A landscape with many valleys, sampled at points; each row gives a point and its height.
A ball rolls from a point to the lowest of its 2 nearest points, and stops where none of them is lower. Distance is the straight distance between rows; heights are no part of it.
(1176) h=672: [115 125 125 127 144  98 128 140 123 117 101 117 135 118 134 132 139 174
 150 139 142 153 102 105 135 126 112 163 139 123  96 121]
(1782) h=453: [115  96 143 148 110  87 141 118 168  94 114 119 142 153 129 103 168 134
 123 133  86 143 170 120 119 143  78 105 135 101  67 133]
(1166) h=199: [162 147 177 120 143 152 127 112 101 181 124 165 129 132 174  98 119 119
 103 108 146 119  85  99 151  84 160 108 109 143 180  77]
(1407) h=715: [140 111 158 145 109 169 148 136 127 193 112 114 143 170 119 134 122 112
 107 147  93 104 123 146 136 139 134 107 112 141 207 190]
(841) h=724: [ 99  69  74 103 132 131  87 129 105 113  86 135 213 143 110 145  94 149
 109 145 195 119 113 122  72  79 101 128 114 127  51 136]
(1173) h=702: [158  89 154 126 120 171 137 117 156 173 134 135 153 168 114 146 101  79
 107 141  98 101 142 136 128 123 137 134 104 160 218 194]
(153) h=548: [140 149 113 157 136 143 102 241 160 108 128  83  89 115  91 160 182 151
 118 133 136 175 139 199 176 175 101 144 143  99  54 137]
(369) h=659: [143  78  86  85 120 139 114  82 142 150 145 162 207 153 103 136  98  85
 114 165 160 103 137 138 116  94 155 139 112 145 118 194]
(655) h=633: [127 150 131 103 151 108 149 123 131 122 133 101 124 120 142 118 130 128
 151 140 112 129 130 103 142 142 132 160 134 129 157 135]
(239) h=552: [ 98 159 141 127 112 170 147 175 119 169 107  73 132 131  74 122 164 117
  86 162  69 113 136 135 139 157 127 127 102 101 141 199]
(1295) h=759: [195 130 147 112 171 173 144 159 133 175  97 164 129 170 138 112 127 102
 123 132 150 160 120  99 157  72 138 124  74 146 104 105]
(282) h=194: [121 164 137 110 175 109 146 159 137  94 127 143  88  78 122  97 122 140
 177 103 122 161 133 120 119 142 115 169 159 118 139  90]
(1299) h=111: [139 130 108 110 130 113 114  73 113 101 151 139 156 115 152 144  94 115
 132 126 119 113 102  73 141  97 177 143 134 141 162 133]
(1607) h=274: [121 169 153 122 126 102 129  92 106 102 151 121 106  88 179 107 142 145
 119  93 106 107  93  75 146 120 154 122 146 126 168  66]
(1613) h=523: [125 139 104 170 132 132 108 207 169 113  97  67 115 134  87 171 176 178
 112 126 129 155 120 179 158 150  78 146 136  97  46 117]
(1367) h=459: [122 118 142 134 111 108 138 115 122 154 107  76 157 167 147 129 159 138
  90 142  91  92 127 111 140 134 109 100 108 123 126 143]
(1322) h=260: [129 118 138 133 145 102 136 183 144  90 137 147  87  76 119 134 137 175
 169 102 139 182 119 141 140 127  95 157 179 124  67  88]
(676) h=694: [ 81  84  88  90  96 154 106  51 120 132 153 180 190 127 104 111 109  92
 133 153 200 117 151 173  96 125 131 149 126 144 119 184]
(700) h=436: [135 139 169 114 115 163 156 120  98 201 142  81 102 138 133 138 181 105
 107 128  90  52 135 121 107 151 120 125  86 152 197 140]
(975) h=419: [120 163 117 168 126 139 130 159 116 149  95 120 128 138 113 141 127 159
 165 155 146 161 111 158 122 172 149 151 150  95 167 154]
(293) h=549: [204 100 154 128 133 165 138 119 113 210 138 101 121 176 158 120 175  75
  50 127 110  67 157 122 128  81 105  79  48 151 116  87]
(1002) h=674: [124 142 161 117 114 110 149  87 103 157 147  73 100 119 169 121 203 132
 115 117 104  64 111 108 131 149 111 100 113 139 147 112]
(1360) h=583: [127 152 142 145 124 103 143 182 122 111 171  75  89 125 150 131 156 115
 141 132 110 139 149 184 165 187 131  79 162 117 147 122]
(866) h=501: [ 90 112 112 198  80 131  85 103  53  98 109 159 144 136 144 164  91 172
 128 113 139 158  82  87 104  80 180 107 158 107  96 130]
(1302) h=494: [127  93 142 145  96 118 128  94 114 159 113 105 173 183 163 138 133 132
  86 136  97  96 119 114 131 119 131  74 120 138 161 161]
(441) h=516: [ 99 162  96 122 141 165 123 155 138 153 122 119 121  93  97 125 125 127
 121 170 121 138 139 159 126 169 153 175 134 103 162 234]
(1307) h=172: [206  79 118  99 159 189 136 111 179 158 157 187 117 145  92 146  77  65
 141 106 149 128 140 170 137  92 166 124 125 171 201 173]
(804) h=564: [104 130 171 157 106 102 134 127 126  75 133 167  98 101 147 103 153 163
 138  69  92 149  99  99 142 106 115 113 189 114  85  61]
(1397) h=112: [ 80 153 107 152 138  99  96 134 105  67 161 134  99 100 112 132  59 140
 169 109 137 153 129 152 115 150 164 119 197 131 165  84]
(291) h=595: [129 160 149 127 132 138 161 161 154 102 123 108  65  94 112  90 164 113
 161 121  83 152 163 144 137 181  97 128 130 109 133 146]
(1301) h=468: [101  87 116 178  87 132  99  72  76 111 116 175 159 136 129 152  72 148
 139 116 136 148  81 116 102  97 183 102 161 116 132 151]
(487) h=677: [117  87 112  91 115 157 123  77 164 162 144 171 178 134  92 138  96  81
 121 162 153 103 145 160 108 128 146 151 119 149 156 217]
(1450) h=147: [195 129 120  97 150 184 133 119 160 163 136 164 136 132 104 142  76  76
 136 122 132 109 126 138 125 118 164 147 109 165 230 161]
(1393) h=657: [128 168  97 137 158 127 137 212 112 131 135  75  94  98 142 130 172 166
 146 131 129 153 125 158 140 174 127 145 151  90 135 155]
(526) h=671: [145 132 143 132 139 149 127 166 121 188  62  89 149 171 133 112 146 138
  89 131 113  93  91 128 150 100  94  97  83 124 110 141]
(681) h=655: [135 145 165 123 119 127 163 112 112 168 139  83  69 102 132 109 232 130
 144 104  98  68 131 128 118 148  92 101 114 129 123 122]
(1637) h=769: [223 118 131 127 159 168 143 153 145 179 114 138 130 191 142 102 143  92
  87 131 134 138 156 106 157  62 121  93  53 130  92  99]
(86) h=256: [142 114 184 144  99 110 143  78 111 145 110 142 145 161 169 108 167 124
  96 109  89 106 133  79 110 117 116  87 101 119 136  79]
(1440) h=253: [155 154  91  83 135 153 117  84 129 136 151 193 163 129  67 139  45  70
 154 113 167 111 120 126 111  91 184 161 138 158 181  97]
(934) h=547: [113 141 159 163 112 116 113 140  76 138  94 154 126 119 157 143 125 198
 118 113 151 148  55 100 127 112 151 144 160 117 117  70]
(171) h=208: [190  54 124 112 140 165 124  93 163 151 154 176 154 171 121 139  79  81
 121 125 139 117 132 149 135  82 165 104 125 163 173 170]
(426) h=493: [184 132 174 126  84 137 142  59 106 173 162 154 122 137 174 123 167  72
  66 105 110  74 133  84 108 102 142 102  70 156 167  38]
(545) h=584: [ 97 101  83 153 127  99  96 156 100  90 130 103 143 124 118 168 120 189
 134 161 177 147  95 135 123 121 124 154 156 126  68 136]
(1759) h=611: [ 65 149  81 112 149 141 109 125 139 121 169 140  98  79 113 119  97 111
 154 159 179 130 158 208 122 175 147 166 159 126 152 192]
(1735) h=161: [116 190  88 119 163 151 135 149 133 127 117 108  99  89 119 105 111 127
 162 120 110 152 147 149  94 188 145 152 123 106 213 162]
(1523) h=556: [122 167 149 149 150 127 128 151  81 153  90 154 122 110 148 125 112 182
 143 110 149 147  67 112 117 115 155 161 160 111 167  80]
(1348) h=673: [ 72  96  91 124 104 143 104  79 125 140 136 157 166 123  93 129 110 128
 139 176 187 122 128 196 106 141 135 155 149 123 112 207]
(1211) h=366: [152 124 199 119 110 158 145  88 101 219 129 127  92 127 162 111 188 101
  98 114 137  60 122 119 101 118 123  82  57 162 151  77]
(695) h=47: [ 73 173 122 121 158 115 104 128 118  86 117 155 116 100  80 104  60 133
 169  99 136 135 134 120  96 131 153 162 181 137 157  64]
(90) h=520: [111  91 111 148  96 110 118  84 131 125 134 105 176 166 136 150 110 133
 103 149  97 111 126 125 127 133 145  98 149 127 158 189]
(960) h=625: [138 129 146 109 141  97 153 118 152  99 147 112 109 117 137 101 154 120
 152 120  99 132 146 107 150 133  98 136 132 128 115 113]
(1081) h=212: [ 69 103 118 125 125  89 113 163 165 107 144 131 113 118 126 120 126 117
 113 159 161 153 181 186 150 150  95 104 140 125  22 168]
(185) h=311: [104 106 155 136 100  91 143  77 138  96 119 163 155 161 145 124 109 111
 131 119  98 137 166  76  96 129 132 115 123 119 133  98]
(1585) h=603: [ 77 163 116 131 126 154 127 187 148 122 108 108  97 106  90 118 155 129
 109 169 123 159 157 162 152 180 119 158 120  97  82 201]
(1178) h=276: [135 164  98  95 125 130 100  75 139 107 158 170 150 126  78 143  47  89
 136  96 131 103 136  95 106 100 179 150 142 168 197  82]
(1373) h=403: [ 83 141 117  80 150 104 114 131 124  66 179 162 107  81 110  95  54  93
 166 111 156 144 158 135 124 127 141 141 157 147 105  80]
(1473) h=500: [127  85 141 155 116  85 140 141 171  81 130 137 122 130 129 112 163 157
 146 109  94 168 149 134 133 123  68  87 163 111  51 115]
(578) h=284: [135 135 162 135 103 126 109  85  86 154 115 138 147 110 192 106 147 145
  77 114 132 113  67  71 143  88 157  84 106 132 134  83]
(138) h=664: [122 142 119 130 159 103 138 177 120 108 133 100 103  96 145 133 146 175
 161 134 142 160 113 138 140 151 118 162 156 107 112 129]
(1230) h=302: [ 96 156 107  93 139 125 108  85 135  87 162 162 146 116  80 117  62  92
 163 119 152 119 151 111 110 121 160 167 147 153 156  86]
(44) h=626: [ 77 156 120 112 139 137 139 134 161 104 118 139  98  97 109 101 108 109
 173 152 150 162 167 147 121 176 118 170 123 124 124 152]
(1576) h=676: [156 119 156 121 129 112 156 109 132 132 155  85  91 104 147  99 227 124
 128 106  79  79 125 120 145 117  68  99 127 130  93 116]
(194) h=321: [141 138 150 127 130 104 144 126 130 127 117 108 113 101 145 105 202 174
 134  98 106 122  88  98 152 115  87 126 133 117  95  97]
(485) h=582: [135 179 152 124 130 149 168 141 130 138 101 108  88 105 119  97 172 124
 166 112  93 132 133 114 120 172 109 145 108 111 166 122]
(256) h=198: [174 112 117  99 147 145 116  85 115 147 135 186 154 122 126 142  74 111
 153 111 149 113  86 122 122  85 185 141 150 150 196 139]
(1533) h=596: [114 147 117 110 159  91 121 140 120  70 176 109  90  82 160 125  74 122
 154 119 120 135 141 135 142 150 146 104 169 142 174 115]
(1579) h=316: [142 112 141 149 121 126 105  95  92 162 101 126 162 142 186 123 121 152
  85 129 136 109  56 105 151  89 150  74 116 136 143 125]
(462) h=602: [ 92 152 101 127 147 116 120 145 149 107 168 109  97  95 126 125  87 121
 155 148 137 139 163 181 137 183 144 137 165 131 179 163]
(1611) h=364: [129 114 132 138 128  93 119 137 129 101 102 117 127 112 144 145 171 204
 118 100 123 143  81  96 151  98  80 137 145 119  59  85]
(562) h=353: [105 117 143 117 138  95 147 143 168  82 141 145  92  95 121  99 117 121
 172 130 135 171 165 147 142 151 100 131 145 127  86 125]
(1795) h=293: [141 163 151 109 141 106 139 111 108 134 123 123 122 105 171 109 168 153
 129 104 120 115  88  83 142 118 126 140 125 122 137  87]
(25) h=251: [ 88 104 106 188  83 109  97 108 101  90 129 142 162 160 112 162 102 163
 157 153 169 163 106 145  98 140 161 126 168 108 103 135]
(977) h=615: [148 143 151 113 132  92 150  84 142  88 165 123 104 117 148 113 137 101
 136 104  83 111 144  86 138 123 121 136 124 142 154  71]
(896) h=652: [ 56 102  94 130 108 125 108 102 109 109 138 151 158 128 105 122 103 148
 153 164 204 153 134 164  96 140 129 153 143 125  90 149]
(734) h=581: [ 99 149 130 133 121 154 139 183 145 148  72  86 127 125  86 118 155 137
  99 160  94 141 130 135 144 156 107 145  96  93  90 185]
(512) h=289: [127 124 120  99 151 128 138 156 174 111  99 113 123 102 103 113 164 137
 138 137 119 147 136 114 148 124  79 178 108 118  52 154]
(1513) h=636: [ 70 143 109 115 135 131 119 108 127 103 142 149 126 100 101 113  88 119
 179 154 188 147 138 155 101 154 137 170 143 134 129 142]
(268) h=473: [122 125  98 150 122 118 123 182 174 119  73  66 140 144 104 157 164 183
 103 101 108 125 100 156 146 123  49 129 121  97  46 120]
(963) h=467: [128 163 146 108 121 180 164 147 112 164 128  84  97 117 119 127 165  99
 124 125  68  85 152 122 107 179 126 137  90 134 212 161]
(986) h=398: [110 139 145  93 149  88 138 138 161  80 159 151  79  78 120  96  71  90
 170 123 140 153 174 152 135 151 115 115 141 148 122 102]
(945) h=748: [189 135 177 131 149 201 156 129 117 185 129 146  90 166 151  94 142  84
 117 119 128 119 132 117 143 101 139  96  65 159 184  92]
(1550) h=43: [156 129  99 102 121 108 129  77 119 108 153 159 176 147 146 149 103  99
 119 129 134 121 135  60 131  82 177 146 118 134 115 109]
(735) h=594: [102 160 118 150 130 116 130 172 137 118 155  89 100 124 128 128 128 132
 147 154 126 155 154 182 158 192 139 123 161 111 144 155]
(1167) h=158: [100 138 107 176 112 101  90 151  95  54 183 135  98 110 132 159  77 136
 168 130 157 171 120 170 134 154 179 100 189 123 131 101]
(1732) h=401: [ 83 115 127 133 126  86 122 162 131  78 147 147 101 109 126 130 109 144
 164 138 167 177 147 163 137 151 120 130 160 123  68 108]
(1460) h=741: [190 116 173 122 138 234 149 144 104 198 147 120  67 160 150 121 157  65
  97 122 112  92 147 131 127 109 138 101  52 169 198 125]
(1419) h=730: [158 111 178 128 128 205 151 144 109 205 122 110 109 166 133 116 143  90
  98 142  98  97 131 136 142 120 130  92  74 159 191 161]
(870) h=517: [210 111 161 126  99 142 150  90 108 200 159 137 116 163 166 144 182  67
  55 120 118  77 155 110 115  94 121  99  58 154 133  55]
(1665) h=574: [159 149 126 137 155  92 126 231 117 106 152 130  84  80 157 145 118 132
 156 117 150 178 139 200 145 177 132 105 162 109 112 107]
(1055) h=535: [119 125 165 165 113  98 149 142 144  86 137 140  94 115 134 109 175 168
 164  88 105 168 120 128 145 133  85 106 174 114  83  83]
(881) h=695: [181 142 151 103 117 149 140  93 104 184 157 119 120 133 171 144 161  99
  97 122 118  59 116  99 131 115 138 124  85 166 209  99]
(1116) h=458: [187 162 137 110 121 131 150  96 145 146 144 155 128 155 115 147  93  77
 120 113 115 103 150  90 124 113 151 147  94 159 203  72]
(1773) h=490: [ 83  66 105 123 114  90 104 154 119  58 151 144 131 102 129 145 109 152
 126 131 171 176 154 148 114 126  93  96 148 132   9 121]
(1025) h=570: [ 72  81 101 141 111  94 107 140 100  62 138 133 134 113 128 153 113 173
 130 126 158 166 126 103 105 103 118 127 153 122  30 106]
(1827) h=250: [132 157 170 129  99 120 129  73  99 133 136 147 121 112 179 102 147 122
  90  90 107  94  90  65 132 109 160 112 118 133 161  54]
(1044) h=566: [101 102  85 163 127 107  93 180 134  91 126  89 131 131  88 193 126 201
 118 147 181 146 114 164 120 141  98 166 145 124  40 110]
(337) h=225: [190 123 107  99 135 154 132  90 131 148 157 196 157 150 106 150  54  76
 134 106 153 114 118 117 131  75 193 133 132 162 186 109]
(10) h=397: [122  85 122 114 126 145 122  80 120 140 125 174 178 139 106 132  74 114
 159 147 159 136 115 151 107 120 159 135 142 144 150 171]
(1825) h=179: [168 102 170 140  99 124 147  70 123 142 126 159 151 184 165 136 139  89
  84 115  89 109 171  75  93 114 124 102  90 135 153  73]
(1100) h=124: [151 155  98  89 152 167 126 113 166 145 130 143 136 110  91 134  79  89
 145 128 126 106 147 134 106 152 146 173 109 153 233 182]
(1536) h=700: [123  73 109 107 149 136 100 143 100 137  76 160 194 152 120 145  94 161
 121 133 190 142  95 100  98  59 113 142 111 142  60 111]
(1151) h=414: [111 125 115 171 103 106 117 140 122 148  94  69 168 184 127 148 146 154
  94 144 111 111  96 139 146 131 116  90 134 107 112 150]
(1158) h=488: [127 159 130 126 123 194 148 159 119 172 113  96 115 122 103 128 136 113
 118 137  81 112 135 146 113 174 148 140 113 118 220 207]
(1250) h=146: [158 148 136 107 136 128 130  92 112 148 130 128 148 128 169 131 123 133
 120 126 123 101  89  91 148 111 154 135 121 141 191 124]
(1709) h=623: [ 74 145 101 119 149 127 122 168 136 115 156 140  84  77 126 113 107 126
 157 165 191 157 165 197 138 177 126 156 148 132 100 175]
(1170) h=189: [197 129 114 103 134 110 158 117 161 140 110 156 159 156 106 127 153  99
 120 136 124 133 160  80 133  93 113 163  80 121  67 113]
(478) h=375: [ 72  87 105 138 113  91 101 163 122  78 162 138 116 114 129 144 100 136
 131 157 196 165 153 188 140 151 116 104 154 135  36 139]
(368) h=413: [133 112 119 150 128 110 129 155 167 107  97 103 122 119 115 141 181 198
 128  92 108 145  99 137 148 114  47 127 145 115  47 105]
(792) h=402: [155 147 180 107 128 184 150 122  93 219 118 107  80 121 151 118 191 102
 113 116 124  58 122 122 107 139 131 102  60 157 180 116]
(49) h=474: [194 146 152 132  87 131 141  79 129 158 153 153 119 158 154 151 121  72
  75 103 106  89 146  82 114 106 145 126  82 166 201  39]
(1046) h=504: [127 140 117 123 129 177 137 147 143 170 114 126 139 115  89 139 114 121
 110 149  99 119 126 171 126 159 157 151 137 113 206 247]
(853) h=754: [ 99  78  84 118 125 103  99 136 133  92  66 126 187 149 121 155 108 174
 104 121 159 132 127 107  80  95  84 124 128 111  35 110]
(641) h=586: [128 163 110 126 168  85 127 188 118  95 163 120  84  85 155 129  82 130
 158 119 136 162 147 180 135 175 139 101 171 126 164 106]
(468) h=245: [176 135 122  95 143 120 150 128 170 123 105 125 136 126 114 113 180 119
 133 127 105 127 136  91 148 101  85 171  96 113  64 132]
(689) h=348: [ 79 147 127  90 135 111 122 110 126  64 147 178 128 109  87  94  77  94
 173  98 143 133 155 101 109 112 144 168 161 144  99  58]
(1032) h=340: [130  75 101 180 108 120  91 108 100 135  89 131 182 171 132 162  93 167
 110 142 146 142  88 145 113 100 145  78 147 114 104 162]
(1497) h=372: [150  80 130 127 146 139 118 111 126 168 104 153 166 157 130 137  91 127
 130 151 137 127  98 144 139 102 151 109 129 138 153 184]
(522) h=267: [120 126 113 135 137 139 113 160 128 168  79  98 164 142  99 139 116 152
 122 174 135 128  96 148 141 124 125 159 125 111 114 196]
(1693) h=616: [116  75  76 121 120 118  87  85 100 105 123 133 189 134 131 152  90 137
 119 150 150 116  92 105 112  82 150 127 134 129  90 181]
(1105) h=682: [115 100 130 122 142 110 118 137 103 124  89 152 160 132 127 146 112 177
 138 128 165 149  93  89 115  90 121 172 131 129  78  99]
(718) h=725: [154 103 112 123 136  97 121 122 175 100  90  93 167 146 140 113 172 141
  86 106  82  86 148 102 111  99  54 102 116  98  51 122]
(489) h=368: [ 86  86 118 124 118  85 124 131 171  86 129 128 137 139 127 109 135 130
 120 145 134 157 191 143 117 143  86 104 138 111  38 151]
(1586) h=723: [ 62 104  91  95 117 124 111  80 140 117 162 149 178 131 119 112 115 102
 125 170 175 118 170 143 114 133 120 145 121 137  86 178]
(33) h=607: [149 165 147 133 142 137 160 167 131 123 143 100  48  84 129  91 197 130
 177  84  88 131 147 160 130 169  88  96 144 108 142 118]
(8) h=617: [ 93 156 115 132 141 138 122 206 152 109 132 123  68  86 110 125 138 132
 140 153 154 175 165 191 147 188 116 153 137 105  79 177]
(1430) h=627: [142 159 154 146 119 142 164 154 130 141 136  90  63 100 121 109 244 149
 168  88 100 107 118 155 136 150  76  91 139 109 108 124]
(1684) h=561: [144 144 126 149 145 112 118 222 136 103 148  99  94 109 132 154 155 147
 144 136 151 180 139 189 166 179 122 127 163 104  84 119]
(1792) h=543: [ 98 105 111 155 100  98 126 108 130  97 170  75 137 146 157 152 129 131
 109 146  91 119 137 129 150 151 140  88 154 133 138 170]
(691) h=638: [147  74  84 101 135 130 101  89 128 133 115 138 213 164 136 143  94 106
  92 149 141  96 130 112 112  82 153 104 114 134 102 185]
(1089) h=529: [ 87 131 135 188  92 112  98 123  67  90 120 146 117 113 161 162 115 189
 120 112 136 152  70  83 125 100 169 134 165 109 100  90]
(43) h=606: [129 148 126  92 150  92 133 109 142  75 187 112  97  93 145 120  89  99
 145 113  99 117 154 101 147 133 136 130 143 158 173  93]
(980) h=424: [139 113 124 103 118 137 134  80 139 135 132 181 177 166 114 129  74  83
 151 139 146 123 147 112 108 104 159 144 110 149 163 133]
(1719) h=631: [164 126 160 125 125 142 145 134 133 184  72  90 144 162 124 103 186 110
  82 115  85  74 124 117 128  99  70  92  72 126  86 129]
(989) h=223: [165 182 177 113 123 144 140  90 113 168 134 157 116 116 157 101 131 103
  93  87 126  90  97  91 133 111 158 125 106 144 194  39]
(113) h=686: [145 131 151 112 104 123 134  78  98 154 149  93 136 127 182 131 173 120
  88 124 105  62 100  78 137 117 131  99  93 147 163 105]
(563) h=758: [127  93  94 118 134  90 104 130 170  86  76 118 176 144 124 135 147 159
 100 107 123 124 145  96 101  99  68 119 127 105  34 115]
(1010) h=335: [134 110 120 121 145 135 134 180 183 100 121 129 102  81  95 126 159 164
 152 123 128 174 138 151 150 129  55 158 142 130  31 151]
(60) h=224: [120 134 145 110 164 104 137 160 123  82 136 165  89  77 126 115 124 168
 166  86 134 159 108 104 132 106 113 183 180 126  95  66]
(112) h=753: [184 130 159 132 165 183 143 139 131 175 133 171 110 181 151  95 105  92
 119 123 151 150 130 105 160  71 157 112  92 147 154  92]
(843) h=639: [127 153 131 103 153 110 154 141 121 124 165  76  95  97 163 113 158 129
 141 118  96 102 139 123 144 160 122 129 135 133 179 122]
(1441) h=565: [106 121 126 151 107  88 128 149 123  85 183  89 107 131 161 147 118 123
 130 140 109 143 142 158 169 168 151  75 163 133 136 134]
(494) h=572: [147 187 164 116 146 161 158 133 117 154  79 138  94 123 125  97 135 123
 158  97 104 135 124 104 111 151 130 138  97 120 196  96]
(595) h=563: [139 180 158 132 156 155 147 155  99 164  71 152 105 112 140 109 124 152
 159 107 135 156  93 116 115 132 138 148 127 106 175 101]
(1102) h=207: [ 73 120 104 184  93 110  96 110  83  65 158 140 123 123 117 159  78 150
 171 135 156 162 107 139 111 139 179 122 183 116 125 124]
(1631) h=306: [134  90 129 142 137 123 128 184 163  96 135 146  95  89  97 158 147 199
 156 112 150 193 130 164 145 132  60 146 172 134  32 110]
(1675) h=782: [213 114 122 126 148 134 128 126 134 170 132 153 146 193 168 113 140 101
  56 125 142 120 143  88 139  52 138  70  75 134  94  71]
(1641) h=528: [ 85 176 123 126 123 170 141 166 139 141 140  90 106 102  90 120 148 115
  92 168  80 127 162 150 138 178 142 148 124 100 165 215]
(1731) h=347: [168  90 148 135 152 148 120 111 115 177 118 136 153 169 168 119 109 131
 101 136 129 110  93 126 156  79 148  79 115 152 161 150]
(1190) h=432: [126 139 120 155 129 127 116 120 101 139 108 148 144 130 113 143  88 158
 172 139 154 147  89 150 106 141 165 152 165 112 179 138]
(176) h=444: [156 155 131 100 137 146 146 105 153 140 117 165 142 146 102 125  86  77
 153 132 133 131 156 104 116 131 150 162  89 149 179 109]
(612) h=249: [147 113 151 128 102 102 152  72 153 109 141 141 138 165 134 125 129  85
 119 123  84 119 190  83 102 128 112 139 105 132 147  82]
(1423) h=76: [ 91 172 128 131 143 104 120 115 127  96 135 129 107 113 116 113  76 136
 165 105 118 141 136 125 113 145 148 137 163 130 191  87]
(1165) h=610: [ 97 154 139 117 130 151 150 149 180  96 118 134  66  93 100  90 139  99
 140 151 108 156 179 151 137 185 108 150 113 113  99 183]
(1340) h=319: [136 125 202 135  95 131 148  86 104 188 113 146 121 138 167  92 181 122
  94 109 128  89 105 106 113 114 125  70  84 137 140  63]
(1556) h=648: [127 172 121 125 149 127 152 178 107 149 145  63  84 106 145 121 202 144
 143 112  98 112 135 149 141 173 122 120 135 105 149 144]
(1181) h=587: [183 109 164 124 116 144 149  95 118 192 110 103 134 166 143 119 199  87
  70 121  80  61 152 107 111 104  79 104  68 133 107 104]
(272) h=145: [118 175 104 106 144 169 128 135 162 129 137 113 103  97 102 121 105 108
 133 127  99 118 164 142 103 184 133 156 111 132 241 178]
(1406) h=697: [158 115 130 120 132 101 148 118 161 115 126  81 134 130 126  94 199 129
 102 119  74  89 132 103 140 103  56 117 112 117  68 131]
(437) h=297: [107  63  92 176  88 127  86  97  85 107 111 156 183 151  96 168  95 160
 136 148 174 148  91 164  86 108 155 107 155 113  92 167]
(1248) h=399: [112 159 125 173 119 129 125 177 137 122 105 107 110 141 106 143 158 160
 166 151 149 181 130 163 138 180 125 160 136  93 111 128]
(251) h=762: [120  95 113 107 122 117 126  98 153 141 142 118 183 165 122 140 117  97
  84 170 102  94 167 110 123 123 132 139 103 138 135 188]
(687) h=530: [114 110  83 166 123 108 103 173 148 103  79  74 151 149 110 190 124 204
  98 114 149 132  92 148 127 125  74 149 128 106  49  94]
(1377) h=317: [103 159 104 169 121 143 105 186 140 155  92  72 148 154  77 154 143 153
 107 170 137 134 110 174 149 147 127 155 132  87 104 178]
(325) h=173: [168 132 152 127 132 151 117  84 113 155 130 175 145 135 159 124  83 119
 111 104 130 109  79 102 141  86 179 113 136 151 210 107]
(306) h=598: [103  90  76 160 115 108  84 110  80  89 117 117 165 126 129 169  98 182
 125 152 157 137  71 112 121  94 138 133 150 123  82 163]
(1463) h=367: [109 175 118 173 116 147 116 198 138 132 114  75 117 153  92 145 184 145
 128 149 120 149 138 174 155 178 129 139 137  86 105 148]
(600) h=446: [100 125 140 165 106 125 114  94  91 119 109 164 148 139 137 140  77 155
 147 118 134 138  76 112 116 116 177 119 169 122 167 114]
(1487) h=123: [160 124  92  86 133  97 142 103 138 118 135 147 172 143 125 134 128 101
 133 143 148 132 141  77 134  94 142 165 105 127  79 112]
(271) h=373: [138 104 120 185  98 122  99 119 104 154  92 109 175 192 140 160 127 161
  98 140 127 127  71 148 147 119 143  64 144 112 136 157]
(883) h=747: [100 114 111  98 128 112 136  92 163 114 142 139 168 149 127 123 117  94
 126 166 131 124 189 108 114 138 124 158 108 137 112 157]
(996) h=691: [114 115 130 114 111 156 131 108 174 156 139 139 157 147  98 141  98  83
 112 165 112 108 166 145 122 146 136 165 110 148 187 210]
(1713) h=608: [ 82 106 122 124 124  87 123 120 105  68 148 141 130 112 141 127 107 150
 157 122 140 159 122  99 125 109 139 139 158 128  78 102]
(330) h=176: [122 186 116 110 174 127 144 154 141 104 128 111  80  85 126  90 114 123
 172 102 100 148 156 134 111 171 124 150 127 113 178 118]

Call two points neighbours if one is among the 2 nearest of the other. Go from one point of each pair to the other, from neighbour to neighbour, staying as low as possible. Name the highest point that can't be avoided.
(562) / (1100) | (1373)
(1827) / (1100) | (1010)
(695) / (522) | (1709)
(1825) / (522) | (734)
(562) / (478) | (1732)

Where does a ball stop that starts at each point below?
(1759) | (695)
(485) | (522)
(734) | (1825)
(526) | (695)
